Each row is a point on a tangle of strands that fork, close into loops and nearly touch. The rows are in no order.
In the rows, 128 means zero.
Two points are linked if the straight distance between their rows is under 126. Some points are linked to none.
Z848: [105 132 137 149 136 136  82 138 171 107 109 162  73 128 138 169 110  85
 167 110 100 157 151 120 130 158]
Z38: [156 149  86 160 198 100 110  88 110 137 145 118 157  98 143 121  95 113
 132 159 121 113 198  76 144 133]
Z620: [167 140 115 128 123  89 175 128 125 143 194  88 122 136  67 141 192 167
 109  89 188 125 109 151 120 186]
Z519: [182 116  92 171  92 101 161 189 143  84 131 123 163  80 167 105  80 135
  91 113 169 116 128 124 133 151]
Z613: [ 54  90 108 115 139 152 160  65 119 123 139 115 146  82 173 124  71  89
 148 144  92 112 132 107 147  92]
Z31: [119 150 117 147  92 182  73 119 103 134  74 145 114  90 175 180 140  88
 178 155  72 170 190 130 127 103]
Z433: [131 139 151 145 119 151  91 136 115 159  77 127 153 115 139 101 143 124
 121 175 116 151 129 126 117  81]
Z622: [116 153 100  76 144 108 116  88 140  97 137 160 121 142  63 146 184 127
 134 130 152 154 160 139 157 181]
Z923: [175 151 149  85 120 106 128 150 159 134 135 109  98 149  95 138 176 181
 114  73 149 126  64 184 149 171]
Z70: [145 121 154  80 138 138 145 163 110 113 118 133 154 160 164 154 113 167
 144 106  85 106  74 123 111  96]
Z944: [ 80  91 149 139  74 155 154 135 165 107  99 164 119 100 187 121 110  75
 113 151 140 131 106 161 118 123]
Z585: [136 128 146 102 139 141 161 144 100 104 125 100 171 155 192 150  94 147
 145 133  73  87 122 117  92  76]
Z672: [135 150 124 126 157 122 100 145 209 176  68 100 126 127 144 104  90 141
 137 146 127 153 102 155 144 169]
Z853: [ 59  98 149 149  63 161 142 108 126 117 102 125 129  99 166 126 106  69
 126 179 131 131 134 149 107  87]
Z64: [ 56 128 142 115 160 167 127 107 177 133  92 105  95 151 128 137 105 116
 171 134  97 122  93 134 123 120]
Z332: [120 102 140 191  92 126 102 156 110 115 146 153 101 125 107 114 128  96
 110 118 153 148 153 109 112 126]
Z463: [166 144 125  93 103 116  95 160 117 119  78 207 137 107 109 153 163 136
 137 150 132 175 118 117 175 159]
Z813: [185 154  77 121 180  83 109  95 124 119 116 119 172 104 124 122 133 149
 113 135 138 121 191 103 160 150]
Z633: [168 115 130 102  86 104 162 150 122  40 141 142 127 137 147 172 144 147
 109  71 144  92 114 135 127 135]
Z276: [166  92  89 180 121 115 134 177 153  88 152 156 116  83 157 103  84 123
 105  67 145 121 133 109 133 156]
Z959: [169 167 117  95 154 101  63 124 194 155  54 115 121 131 116 133 134 150
 137 141 128 161 132 149 169 172]
Z502: [ 96 116 166 142 128 155 110 112  66 173 179  96 143 139 129  89 120 132
 154 171  94 130 142  80 142  32]
Z41: [ 60 100  97 125 166 150 139  39 143 133 130 129 113  97 126  97 103  94
 124 127 113 109 126 120 144 111]
Z232: [203 138 122 155 113 109 128 228 115 142 148 126 133 131 115 100 118 194
 108  92 133 133  92 117 144 142]
Z459: [124  94 111 177 136 109 173 171  92 163 224 114 110 152  79 114 122 160
 121  85 154 121 117 105 111 159]
Z65: [110 104  87 152 178 138 120  52 140 144 128 141 115  89 126  61 127 116
  83 102 137 104 135 128 131 127]
Z182: [158 105 115 112  92 129 114 157 133 105  82 219 139  81 151 125 162 123
 107 128 142 164 117 123 176 145]
Z933: [159 126 117 160 104 126 102  80 115  76 110 132 118 110 140 103 162 108
  77 101 135  94 180 147  93 100]
Z652: [ 73 102 139 115 119 151 150  64 126 148 137 128 114 138  85  97 187 125
  99 124 167 127 103 171 118 116]
Z610: [163 103 103 144 122 111 154 142  92 113 159 142 153 118 111 106 165 168
  91  83 172 115 116 117 132 124]
Z915: [171 145 136  82 151 135 109 113 117 116  86 119 148 146 148 135 167 175
 129 105  90 109 114 138 119  90]
Z811: [118 140 158  94  96 127 149 111 200 106  91 136  91 148 135 106 160 128
  90 109 155 112  82 198 144 167]
Z774: [127 170 158  82 125 124 124 114 190 136  94 102  98 169  95 136 166 157
 129 118 144 128  81 192 133 162]
Z12: [175 150 125 163 133  98 104 193 141 106 137 115 135 125 142 147  79 119
 143 117 121 130 157 101 113 144]
Z362: [169 113 123 124 162 120 169 139 103 168 184 108 151 141 130  92 167 195
 108  92 141 107  92 131 122 128]
Z725: [178 164 128 107 182 102 159  76 109 142 175  62 159 150 119 135 183 164
 125 135 150  88 144 132  96 117]
Z50: [154  81 112 133 113 136 124 180 142  89 116 193 137  82 191 133 110 124
 126  85 116 142 113 109 147 131]
Z57: [138 113 122 175 127 129 148 156 102 118 188 108 131 138 145 104  61 100
 119 133 121  89 159  95  72  88]
Z738: [ 40 120 144 140 166 178 109 104 162 176 121  95  84 146  95 100 116 120
 179 145  99 136  96 112 142  94]
Z880: [108  99 119 121 178 119 184 112 115 127 199 113 131 152 138 134  95 142
 135  87 126  87 100 108 113 129]
Z240: [182 121 112 117 108 113 146 147  70 105 112 152 197 104 129 124 172 170
  91 129 152 123 123 108 141  98]
Z457: [110 103 137 130 181 125 177 137 104 178 238  96 105 180 109 133 115 159
 160  97 125 112  99 101 113 136]
Z869: [149 142 130 111 100 148  93 108  78 127  65 150 169 105 138 128 177 128
 114 167 103 149 152 131 127  82]
Z346: [120 106 159  78 110 150 127 172  66 129 114 163 142 146 148 176 108 146
 172 133  70 137  78  98 126  79]
Z683: [103 127 157  83 117 143 111 120 153 108  98 191  74 164 111 160 170 130
 147 105 109 150  95 140 154 144]
Z209: [176 143 125 125 125  86 148 166 152 130 169  81  91 134  88 130 147 185
 107  54 157 114  87 179 153 193]
Z807: [159 125 104 133 195 119 150  93 129 191 169 107 135 131 117  67 164 191
 103  94 137 109 113 142 143 153]
Z692: [ 86 156 160 101 128 157 125 122 166 107  74 106  94 175 134 181 122 130
 177 136  85 123 102 147 106 121]
Z272: [121 132 108 105 114 153 128  83 148  90  63 139 134 102 177 144 136 102
 126 141  98 126 161 161 127 132]
Z416: [145 173 147 127 183 127 115 127 152 165 119  73 131 174 136 114 116 164
 151 145 104 109 122 126 112 109]
Z693: [136 125 120 125 114 134  95  75 125 102 108 167 109 122 101  92 213 122
  82 113 152 132 160 154 133 122]
Z993: [110 113 133 154 170 155 136 167 132 187 164 124 136 140 144  73  71 133
 140 143 102 141 110 100 138 116]
Z336: [150 165 129 133 173 116 141  77 115 147 135  73 160 145 135 102 143 148
 112 158 136  88 151 136 100  96]
Z273: [101  82 165 168  65 147 121 162 107 114 147 145  90 157 120 105 133 103
  98 116 150 124 120 136  87  96]
Z44: [ 52 114 141 157 156 171 111  88 131 155 161  85  77 147 107  93  97 104
 169 135  90 107 128 100 116  64]
Z40: [112 104 129 131 153 126 144 165 109 140 147 141 160 123 144 125  86 127
 137 136 118 142 116  84 149 127]
Z855: [126 130 148 157 133 157  92 149  88 173 134 118 158 123 152  82 118 119
 138 181  94 153 152  90 124  47]
Z100: [139 121 133 203 118 126  92 187 101 161 160 139 114 137  83  87 125 130
 109 117 148 161 139 101 116 135]
Z86: [135 137 105  81 147  99 159 101 130 131 184 122 129 146  47 159 207 149
 126 111 186 148 123 142 135 190]
Z518: [134  90 121  95 162 129 164  80  92 134 206 103 123 146  93 147 207 142
 131  80 155 115 117 118  95 114]
Z210: [112  96 154 138 133 163 168 143 113 176 201  83 104 187 126  86 130 150
 122 103 121  92  95 143  60  79]
Z874: [ 83 138 138  41 149 157 163  87 101 137  98 112 165 149 136 172 141 153
 172 157  78 126  94 129 151  95]
Z432: [127  94 143 168 127 148 161 159  80 162 231  97 112 184 116  80  91 127
 120 125 130  87 145 106  71  70]
Z617: [ 97 124 122 174 139 112 146 110  89 160 175 108 146 115  93 102 105 106
 109 159 167 124 148 100 126 128]
Z829: [152 187 137  96 146  95  90 113 174 154  83  86 126 158  78 135 156 155
 130 150 150 145 129 167 143 172]
Z797: [159 113 133 160 103 112 142 208 119 116 188 122 101 163 103 122 118 166
 117  58 142 116 101 121 110 146]
Z69: [105  95 131 121  99 129 125 150  71 134 128 171 168  94 117 147 122 115
 137 153 131 171 123  83 171 110]
Z26: [111  82 163 159  79 148 153 152 110 141 173 104 101 172 116  90 140 135
  88 101 157  99  96 163  57  93]
Z793: [ 81  85 162 112 113 146 130 125  66 151 175 108 133 152 119 133 123 137
 153 132 111 125 121  92 122  50]
Z200: [107 144 136 145 109 132  95 163 193 124  93 170  96 100 167 184 102  76
 177 146 120 172 148 144 136 171]
Z147: [131 132 121 196 101 111 102  95 111 106 139 128 108 113 100  99 139  84
  79 131 170 108 177 131  88 124]
Z816: [168 149  88 114 151  87 149 127 130 124 120 118 185 106 104 121 136 160
  99 139 177 131 143 121 171 175]
Z565: [ 92 142 182  99  88 151 116 135 146 124  86 153  78 180 114 165 160 124
 156 142 113 142  81 151 118 114]
Z601: [ 83 106 155  98  78 126 159 133  85 118 127 151 155 138 108 169 137 114
 127 163 150 146 109 125 145 123]
Z864: [135 113 106 113 167 117 154 118 164  98 139 122 126 121 155 122  84 139
 119  71 116  91 104 131 127 153]
Z678: [ 96 133 142  68  95 141 132 102 179  91  85 204  67 147 144 135 186 104
 128 123 114 137 130 158 169 157]
Z566: [152 162 130 150 104 146  49 131 158 136  52 148  99 101 157 152 158 100
 155 152  99 167 181 148 117 119]
Z619: [104 143 139 105  68 105 158 126 113  73 125 164 131 142 104 192 149  93
 130 164 155 142 164 132 144 173]
Z635: [168 133 116 102  98 126 118 119  46  97 105 164 173 115 118 154 185 147
 112 141 121 136 160 113 135  95]
Z670: [ 95 146 134 142 139 128 125 137 170 172  90 121 144 122 116 114 103 113
 128 174 150 164 109 141 147 166]
Z939: [ 74  82 139 138 139 165 133  97 110 134 166 106 101 142 144  93  93 110
 138 111  95  91 119 112  97  52]
Z573: [ 92 157 101 116 182 143  96  88 176 145  78 119 117 110 130 162 100  99
 184 163  95 156 166 114 154 153]
Z159: [ 88 115 104 169 181 153 141 129 172 194 151 119 116 109 149  61  47 107
 128 152 114 126 110 121 130 141]
Z112: [ 85 152 126 127  97 119 125  89 119  97 119 143 119 127  94 177 136  70
 142 176 139 154 190 127 142 160]
Z356: [ 87 140 130 130 112 138 105  68  96 107 124 131 111 138  81 155 169  93
 137 149 122 141 183 129 123 114]
Z48: [163 152 105 172 147  82 141 200 153 140 165 105 135 125 114 127  51 139
 133 124 150 134 135 102 142 198]
Z372: [144 144 146 133 133 112 106 108 128  88 147 111  87 168 103 159 156 126
 132  78 124 101 148 137  88 122]
Z386: [114 118 121 147 128 159 104 138 151 158  78 137 161  70 184 106 110  99
 133 174 117 156 139 140 124  97]
Z352: [105 139  79  91 148 101 148  59 149  74 144 149 116 116  92 153 130  95
 119 123 153 108 167 138 141 191]
Z470: [189 165 117 112 183  82 163 106 126 130 194  59 136 149 115 143 141 171
 130  96 146  79 132 130 115 151]
Z194: [ 85 134 121 125  85 191 116  80  77 114  93 107 120 110 175 177 120  89
 174 143  61 139 183 122 127  87]
Z583: [186 143 109  62 152 123  94  99 115  86 101 151 133 135 119 147 197 172
 126  79  95 123 140 137 146 122]
Z640: [196 179 140 126 176  89 126 160 147 154 160  56 136 167 132 117  93 180
 137 125 119  97 129 135 123 145]
Z355: [ 74 107 119 131  98 131 169  83 112  97 128 118 150  95 155 155  79  72
 123 162 129 103 148 126 112 118]
Z571: [165 172 157 149  89 115  62 147 131 113  84 150 105 135 105 143 172 116
 119 146 136 157 163 139 123 135]
Z523: [151 111  98 159 163 119 126 151 168 127 144 129 110 103 152  87  68 133
 109  76 121 107 118 125 126 164]
Z136: [112 120  89 127 202 131 123  45 150 170 142 124 108 119  92  68 160 144
 100  96 141 113 125 145 139 148]
Z612: [121 151  82 142 188 106 107  91 166 142 115 119 141  87 147 152  72  90
 156 157 118 140 182 105 141 167]
Z308: [ 87 129 170 148  68 137 111 188 153 137 103 170 111 114 147 170 107  70
 161 180 134 182 122 130 132 142]
Z490: [139 119 114 123 114 103 152 115 167  49 130 144 101 118 156 150 105 109
 112  77 134  88 129 146 128 170]
Z80: [204 143 124 131 138 106  83 195 139 162  99 129 137 119 130  90 120 184
 110 107 124 144  95 129 163 144]
Z391: [122 130 159 113  76 144 132 195 136 126  82 164 151 113 180 174  92 106
 157 174 106 159  93 138 118 126]
Z935: [190 140  81 132 121  80 146 168 154 104 100 121 181  72 145 127  98 153
 102 135 177 138 135 124 179 180]
Z339: [ 84 136 126 122 129 121 163 113 153 123 110 114 156 114 136 152  79  88
 136 172 143 131 124 136 125 159]
Z857: [139 132 125 169 122 110 130 157 101  91 161 107 134 140 145 162  66  92
 144 132 110 104 178  88  82 115]
Z561: [ 74 118 133 169 100 158 132 115 138 164 110 101 152  80 154  88  88  69
 124 203 138 139 138 139 107  81]
Z106: [116 112 150 128  91 143 151 127 157 110  99 127 129 128 156  89 133 126
  81 115 147 107  87 175 106 123]
Z406: [128 102 149 103  68 142 113 167  41 134 102 184 152 111 137 172 122 122
 159 160  94 161 109  90 142  80]
Z627: [171 149 134 148  94 103  90 132 132 109 113 156 109 124  86 110 191 133
  86 115 170 144 147 141 144 152]
Z212: [115 148 159  87  89 126 156 164 105 124  85 139 184 135 145 183 106 128
 146 186 123 147  90 129 131 130]
Z796: [185 152 135  88 135 110  98 165 123 148  82 169 145 125 107 133 147 175
 131 127 127 157  79 124 164 147]

A piece is two or more points that can be reached from each other along the links. Count, over all rows, the pieces, the separate loops (a circle has one, a figure eight two, a Y none), the forks (points with three links) and the tips (points with one).
pieces: 5
loops: 4
forks: 10
tips: 12

A fork is a point with three links, a tip a point with one. Leave the first point through the second and follow the links. Name the first fork or tip that comes.
Z573 / Z612: Z276
Z194 / Z31: Z332
Z855 / Z502: Z678
Z463 / Z796: Z864
Z240 / Z610: Z355
Z273 / Z26: Z48
Z355 / Z613: Z433
Z352 / Z622: Z774

Name the points in between on the shortest way along the links from the first point to the second, in order.
Z48 / Z933: Z12 > Z857 > Z57 > Z432 > Z210 > Z26 > Z273 > Z332 > Z147
Z523 / Z573: Z276 > Z519 > Z935 > Z816 > Z813 > Z38 > Z612
Z869 / Z774: Z433 > Z386 > Z561 > Z853 > Z944 > Z106 > Z811
Z633 / Z182: Z490 > Z864 > Z523 > Z276 > Z50
Z793 / Z136: Z502 > Z855 > Z433 > Z869 > Z635 > Z240 > Z610 > Z362 > Z807
Z112 / Z848: Z619 > Z601 > Z212 > Z391 > Z308 > Z200
